Each row is a point on a landscape with many valleys, with its height.
From any point a ball rolls to the lowest of the 2 points nearest to it. It stops when none of these is lower. Distance is the straight distance between rows; heights are no part of it.
(947): [185 113 125 111 152 107 162  98 150 112 189  57 222 136 108 109 124 118
 141  94 153 143 136  99  89 122 120  83 138 171 143 163 115 183 115]  (h 35.3)
(742): [152  86 163 135 106 140 110 144 156 116  81 100  75 102 170 158 120  98
 105  79 143 136 131 118 121 161 171  96 127 117 115  84  93 152  48]  (h 75.6)
(477): [147 125 163 140 145 132 141 152 153  99  78  94  82  77 191 139  74 108
 107  57 117 147 112 123  85 156 152  85 142 176 148  85 131 154  39]  (h 72.2)
(362): [106 110  98 141 128 131 139 127 144 145 121 155 134 129 116  79 118 152
 129 190 122 146 159 116 150 101  85 132 107 135 133 155 154  74 213]  (h 50.2)
(744): [127 154 149 114 153 189 117 151 116 131 126 135 141 136  83 121 124 113
 132 104 109  99  42 159 109 135 176 158 162 161 128 143 166 179  88]  (h 34.6)
(94): [ 36 142  87 119  94 113 107 163 113 177 130 188 139 149 107 188 147 142
 182 138 162 147 138 166  85 105 114 130  99 117 127 135 157  61 156]  (h 63.4)
(430): [119 122 148 154 113 146 138 126 150  55 114 121 109  82 174 102  89 130
 108 128 125  83 138 109 170 189 127 101 134 110 143 110  96 142  90]  (h 69.5)
(64): [146 169 145 118 129  89 158 118 125 128 122  86 145  61 200 154 106 126
 130 104 119 192 126 104  96 156 109  90 136 132 149 107 103  85 143]  (h 64.7)
(30): [154  57 160 119 112 134 126 135 158 119 117  96  97 133 130 157 153 119
 127 114 157 102 148 121 144 137 171  91 122  90  98 136  99 160  60]  (h 77.4)
(327): [ 68 127 169 157 118 164 151 155 175 118  69 121 100 105 163 132 113 119
 144 131 118 131 129 121 152 133 105 130  99 188 175  60 164 109 151]  (h 54.6)
(737): [139 118 130  74 138  98  86 135 114 141 138 158 179 133 111  71  89 125
 149 138 126 124  96 176  95 120 115 121 186 134 115 178 159 200 125]  (h 34.3)
(404): [ 72 140 143 156  97 149 153 154 122 155  85 113  96 135 157 191 141 111
 142 102 119 155 136 113 132 115 146 149  70 187 177  57 135 106 140]  (h 46.0)
(541): [ 87  98 108 116 126 117 143 151 177 116 103 107 198 149 150 136 112 115
 150 114 145 158 110 124 100  85 117 104 105 205 145  90 150 141 136]  (h 59.1)
(733): [123 129 131  89 135 135  88 166 108 157 122 186 161 134 101  99 107 106
 165 143 119 124  70 183 103  99 149 145 170 136 117 137 178 178 116]  (h 22.9)
(370): [126 118 168 139 151 142 160 139 127  96 126 129 117 150 118 113  88 139
  92 150  97  83 133 131 122 125 173 120 128 163 119 165 148 156 103]  (h 25.6)
(235): [119 149 175 129 144 133 159 136 110 109 116 148  98 133 142  92  93 167
  83 166  80  98 111 135 155 126 145 166 181 168 146 149 155 144 155]  (h 35.4)
(870): [189 111  94 124 130  75  83 125 133 139 123 118 163 101 137  94  84 113
 122  95 150 163 146 142  66 126 121  78 163 128 101 175 134 138  97]  (h 46.7)
(191): [ 90  53 104 116 131 123 128 143 154 153  81 127 146 165 125 136 128 101
 135 112 126 148 125 130 109  73 140 105  91 190 117 120 162 135 126]  (h 51.6)
(776): [ 88 140 105 160 106 133 127 121 109 117 127 148 147 139 126 107 120 138
 110 159 119 117 156 125 144 114  93 146 116 146 148 136 137 116 177]  (h 39.7)
(334): [136 153 163 135 143  94 126 165 137 114  74 133  83  74 190 120  59 120
 120 116 111 143 111 146  70 162 149  85 158 149 132 134 149 104  80]  (h 68.5)
(632): [ 88 128 122 122 145 180 151 151 157 123 112 106 122 138 119 148 160 124
 118 123 110 116  83 101 152 132 158 114 113 156 134 104 131  79 104]  (h 17.4)
(359): [112 171 163 100 142 173 151 116 135 171 121 148  69 103 154 129 161 149
 124 151 110 152  89 131 163 152 129 171 126 102 134  85 131  66 169]  (h 21.3)
(904): [ 93 145  86 164 116 111 126  90 133  98 151 140 204 130 120 111 127 126
 148 143 154 130 155 105 143 117  50 132 107 138 166 113  96 134 193]  (h 50.7)
(674): [144 171 101 170 144 159 129  90  96 126 153 135  79 109  97 122 164 139
  55 124 117 117 127 114 114 167 134 143 100  67 121 167  97  73 127]  (h 70.9)
(606): [ 90 110 152 120 137 145 157 157 201  64 109 132  85  81 164 129  95 161
  86 121 110  80 121 123 160 177 147  60 141 133 124 107 116 101  73]  (h 75.8)
(706): [113 120 117 115 155 177 135 130 111 188 134 135  71 187  90 158 195 155
  95 128 123 124 104 134 140  92 195 175 106 143 113 124 164 107 122]  (h 50.8)
(15): [137  72 151 142 126 124 129 160 146  94 103 114 119 130 119  68  68 127
 105 130 124 117 161 153  84 123 132  99 128 168 127 174 151 207 101]  (h 38.4)
(51): [135 145 149 153 114 111 154 137 124 158 123  98  97 108 172 184 145 122
 113 126 134 185 162 105 133 151 123 126 102 107 143  92  74  82 154]  (h 68.9)
(580): [146 114 181 176 114 108 177 122 135  75 135 106 108 104 165 134  93 120
  95 128 138  99 186  90 176 167 116 107 139 108 152 108  59 148 100]  (h 64.4)
(916): [137 132 122 156 147 109 149 138 104  89 160 113 183 172  88 145 100 130
 106 116 123 103 141 132  84 113 164 128 125 136 118 200 133 181 121]  (h 6.6)
(227): [189 135 109 108 111  59 109 112  84 162 154 132 173 169 133 172 127 116
 153 116 137 175 149 146 105  86 119 159 132 133  94 122 132 168 168]  (h 56.6)
(485): [180  90 157 125 128  94 130  94  95 142 148 148  78 175 112  90 137 152
 129 171 122 132 175 135 186  92 120 180 147 108  97 156 148 167 177]  (h 53.1)
(598): [160 113  89 127 109 108  71  96 135 101 133 113 171  89 131 134 123 107
 151  86 172 137 133 129  98 145  99  93 135  65  97 137 111 143  72]  (h 56.7)
(802): [ 87 181 117 106 107 114 130 122 118 126 149 146 126 132 146 169 148 146
 117 151  88  84 115  94 196 126 124 124 158 108 120 114  97  64 119]  (h 56.9)
(494): [143  62 136 138 128 115 147 129 163 172 122 144 122 132 119  74 124 162
 142 195 151 156 165 143 126 101 109 134  99 117 112 182 168 106 204]  (h 58.7)
(179): [118 143 132  99 162 146 151 139 152 109 101 137 136 101 136  55 116 148
  98 170  94 115  89 114 160 123 116 135 167 186 147 116 167  99 155]  (h 15.6)
(814): [116 134 119 192 121 135 149 131 118  95 146 128 102 119 111 150 133 139
  78 120 150  93 180 104 112 159 137  92  89  67 133 185  91  92 115]  (h 75.3)
(771): [103 149  87 130 130 133  98 149 103 179  64 162  93 117 136 154 152 117
 162 108 121 173  86 152 116 127 143 153 100 136 132  81 155  66 152]  (h 36.0)
(161): [123 108 137  72 133  97 126 119 139 122 182 164 222 149 103  86 114 146
 178 166 144 114 112 156 107 119  97 115 173 101  99 196 145 184 156]  (h 45.4)
(925): [110 101  65 155 137  98 111 116 143  98 108 159 188 132 102  65  67 106
  96 131 128 139 150 135  76 103  82  97 142 168 127 169 150 137 154]  (h 13.3)
(840): [ 64 135 145 141 110 153 139 137 190 122  92 134 150  82 156 129 123 135
 183 148 151 137 132 116 158 148  69 116  81 154 164  78 137  77 179]  (h 62.2)
(60): [103 105 171 127  98  68 158 162 117 143 134 141  88 172 168 155 113 148
 114 167 119 137 193 124 163  93 143 160 142 125 130 141 120 126 161]  (h 63.5)
(864): [167 136 170 100 155 177 104 154 138 115 107 115 100  95 113  70 102 129
 119 109 119  84  76 159  88 153 149 149 174 137 118 139 169 202  37]  (h 42.1)
(649): [162 129 151 181 104  83 130 119  83  85 140 133 106 139 148 131  99 133
 107 151 123 103 196 117 172 148 127 147 147  90 139 143  88 179 137]  (h 60.4)
(547): [136 119  93 128 143 155  91 123 143 126  87 136 149  98 135  84 120 108
 162 121 164 156  96 153  90 132  84 123 101 147 125 116 160 112 141]  (h 44.3)
(471): [197 150 105  59 143  90 131  82 129 122 179  96 161 125 132 100 156 128
 119 131 102 108  99  97 173 117 115 125 194 112 101 126 108 118 113]  (h 68.6)
(165): [126 168  75 129 131 173  68 118  94 184  93 141 121  86  94 136 164  96
 161 112 141 151  79 151 133 125 108 175 101 125 163  51 141  92 156]  (h 22.6)
(425): [144 108  67 107 124  66  85  98 106 138 134 121 186 174 129 133 124 105
 140 122 118 149 142 123 142  72  92 140 137 161 113  95 130 152 162]  (h 51.8)
(138): [124 115 113 137 109 186  95 115 120 143 138 143 150 154  57 147 192 107
 170 119 162  94 105 143 134 131 125 176  98  76 121 132 123 172 128]  (h 60.6)
(276): [107 101 132 150 106  83 121 161 138  87 122 143 100 127 149 155  93 123
  87 137 131 110 187 130 117 137 132  61 137  78 120 173  86  72  96]  (h 78.7)
(239): [159  99 129 108 125 119 127 106  92 157 154 133  90 206  81 111 158 148
 113 163 129  94 148 128 197  73 167 179 153 129  97 150 154 177 142]  (h 49.3)
(940): [130 160  76 119 133 164  76  99 110 135 119 155 166  95 111  94 149  99
 179 122 161 137  87 142 132 117  78 162 137 117 137  89 139 130 162]  (h 34.0)
(101): [ 63 123 111 147 106 182 123 108 144 112 169 141 179 141  79 162 175 110
 196  96 194 108 124 132  94 154  87 140  60  86 150 118  92 176 131]  (h 66.3)
(358): [175 136 114 131 144 143 136 104 155 121 108 103 152  50 138  63 119 109
 146 108 134 162  94 111  87 148  90 129 149 164 161 124 145 111 143]  (h 53.4)
(204): [147  97 163  91 108  86 127 146 135 147 120 143 106 152 160 122 118 159
 135 187 112 133 153 131 171 121 125 135 171 107  90 154 131 155 147]  (h 58.8)
(123): [203 109 135  88 133  73 139 100 110 133 184  72 132 164 112 126 150 129
 157 131 118 122 137 113 163 122 149  96 193 109  82 159 115 169  98]  (h 71.5)
(135): [152 144 107  82 136 132 140 103 144 123 166  91 145 113 118 134 173 130
 100 138  98 103 115  84 191 146 125  96 154 110  98 127  78  79 108]  (h 64.0)
(82): [151 119 149 111 150 156 136 105 121 162 125 122  65 182 116 123 161 148
  87 137 114 114 114 112 185  83 161 177 140 147 113 104 146 136 114]  (h 44.5)
(56): [ 73 130 149 126 123 174 186 169 139 149 129 102 125 162 126 186 168 133
 145 117 111 122 104 119 141 113 176 147  81 180 159  89 131  93 128]  (h 35.7)
(26): [153 121 117 111 149 121 150 139 133 100 164  87 222 149  94 138 118 115
 132 101 130 119 115 127  67 115 149  75 135 169 120 188 138 154  94]  (h 23.4)
(819): [132 132 118 120 130 180 135 133 107 163 165 144 123 182  65 153 211 129
 149 120 137 105 116 128 128 111 155 172 101 119 125 144 145 148 132]  (h 56.4)
(561): [143 145 168 139 132 112 111 150 104 135  80 160  89 106 177 145  93 130
 131 136 108 168 127 170 103 133 139 144 136 112 138 113 137 138 135]  (h 64.2)
(301): [152 161 140 103 141  84 146 123 149 118 113 102 174  83 195 101  87 120
 138 111  82 172  99 116 108 132  97 106 173 170 163 112 134 103 153]  (h 60.5)
(4): [166 128 137  97 149 145 139 102 152 117 186  97 226 122 113 116 129 125
 196 120 154 137 109 110 126 134  94 142 123 147 140 126 117 186 157]  (h 47.0)
(937): [176 164 122 128 127 101  86 115  79 164 114 147 125 120 145 138 120 120
 158 137 121 160 132 151 122 113 134 199 128 124 140 100 141 176 162]  (h 60.3)
(792): [ 56 237 102 152 124 132 135 127  94 120 149 169 113 122 124 151 139 138
  93 140  87  83 111 124 146 145 146 141 132 135 156 117 130  37 139]  (h 48.9)
(13): [141  95 177 136 130 114 158 148 164 132  91 125 159  88 159  69  52 124
 155 133 125 155 135 149  86 120 104 101 148 197 151 142 171 176 131]  (h 48.3)
(839): [102 168 114 156 133 177 127  99 126  99 109 154 135 103 113  77 129 143
 116 166 100  94  99 103 190 137  82 170 147 151 169 104 131 101 167]  (h 39.0)
(533): [ 66 134  94 129 103 104  90 163 118 139 127 151 129 135 127 189 128 119
 165 103 147 154 127 148  81 134 122  79  98 102 115 138 123  74 128]  (h 57.5)
(493): [ 98 159 175  95 113 169 146 127 119 190 137 143  64 138 133 155 201 173
 129 168 115 110 133 142 187 117 141 199 140 118 139  80 128  80 165]  (h 34.5)
(221): [150  86 155 111 144 141 149 127 142 127 148 103  43 147 121 133 161 135
  61 122 125 103 135 107 154 146 179  93 126  91  81 126  96 105  76]  (h 80.1)
(520): [146 122 150 141 107  72 150 144 101 178 131 135  93 134 171 182 143 140
 125 145 131 189 193 118 119 118 142 137 103 105 117 129  97  85 175]  (h 67.6)
(552): [120 131 125 104 138 138 125 121 131 127 182 144 235 155  78 146 126 126
 196 131 172 133 108 147  68 116  97 137 122 106 114 167 136 196 156]  (h 53.3)
(110): [216 103 164 164 122  99 123  98  89 118 138 119  65 131 137  81 115 130
 100 151 137 125 193 134 173 131 121 164 142  68 123 136 123 188 135]  (h 57.0)
(461): [173 171  86 161 125 145  95  80  80 114 143 111  88  82  96 116 166 125
 105 110 137 121 119 124 127 178 132 135 116  34 127 131  87 108 109]  (h 67.1)
(778): [107 124 155 127 150 165 186 137 163 134 154  94  40 131 144 161 160 157
  60 125 116 124 140  89 159 161 179 112  86  92 126 105  76  59  83]  (h 82.9)
(16): [119 157 184 160 131 174 177 109 124 126 178 109  50 135 104 189 176 164
  70 101 122  80 132  97 151 173 191 152  87  90 128 116  60 133  75]  (h 85.5)
(942): [ 73 217 137 142 127 188 123 139 104 136 109 161  87 102 140 140 146 152
 135 141 108 107  93 141 144 183 122 156 126  85 150 112 113  77 145]  (h 37.8)
(623): [ 79 118  94 162  99 146 135 119 125 121 163 104 184 131  91 194 155 106
 179  91 180 152 162 124  72 132 108 122  42 103 154 117  88 143 137]  (h 70.7)
(140): [165 127  87 131 111 143  64  94 135 128 131 113 117 107 108 129 159 101
 132 101 159 126 140 118 134 151 103 113 113  72 119 106  91 121  94]  (h 62.6)
(160): [149  98  88 144 124  53 102 130 102 111 129 155 167 139 130 109  77 120
 104 133 135 162 174 155  73 120 109  87 145 126  95 195 133 144 143]  (h 35.5)
(731): [171 113  66  98 153  96  71 112 107 119 148 131 187 159 108  80 113  95
 131 111 134 122 113 137 119  73 110 135 162 148 107 134 161 191 118]  (h 44.7)
(556): [ 84 114 113 129 143 125 128 153 150 121  83 121  85 162 140 138 116 120
  82 110  84 138 107 127 142  88 165 121 119 199 123 102 165  91 101]  (h 39.1)
(319): [ 76 161 108 157 130 144 106 156 119 140  83 146  77 119 137 169 118 106
 141  83 120 149  95 145  80 157 145 104  71 124 131 116 145  55 101]  (h 48.2)
(669): [150  72 128 105 105 108 130 125 138 110 178 105 153 180  97 145 149 136
 156 135 144  88 157 122 162 119 142 101 144  88  82 167 114 160  90]  (h 74.2)

Where does a ball stop that starts at each point below?
(674): (925)
(64): (165)
(649): (82)
(16): (733)
(778): (733)
(520): (82)
(669): (359)
(623): (165)
(101): (82)
(937): (733)
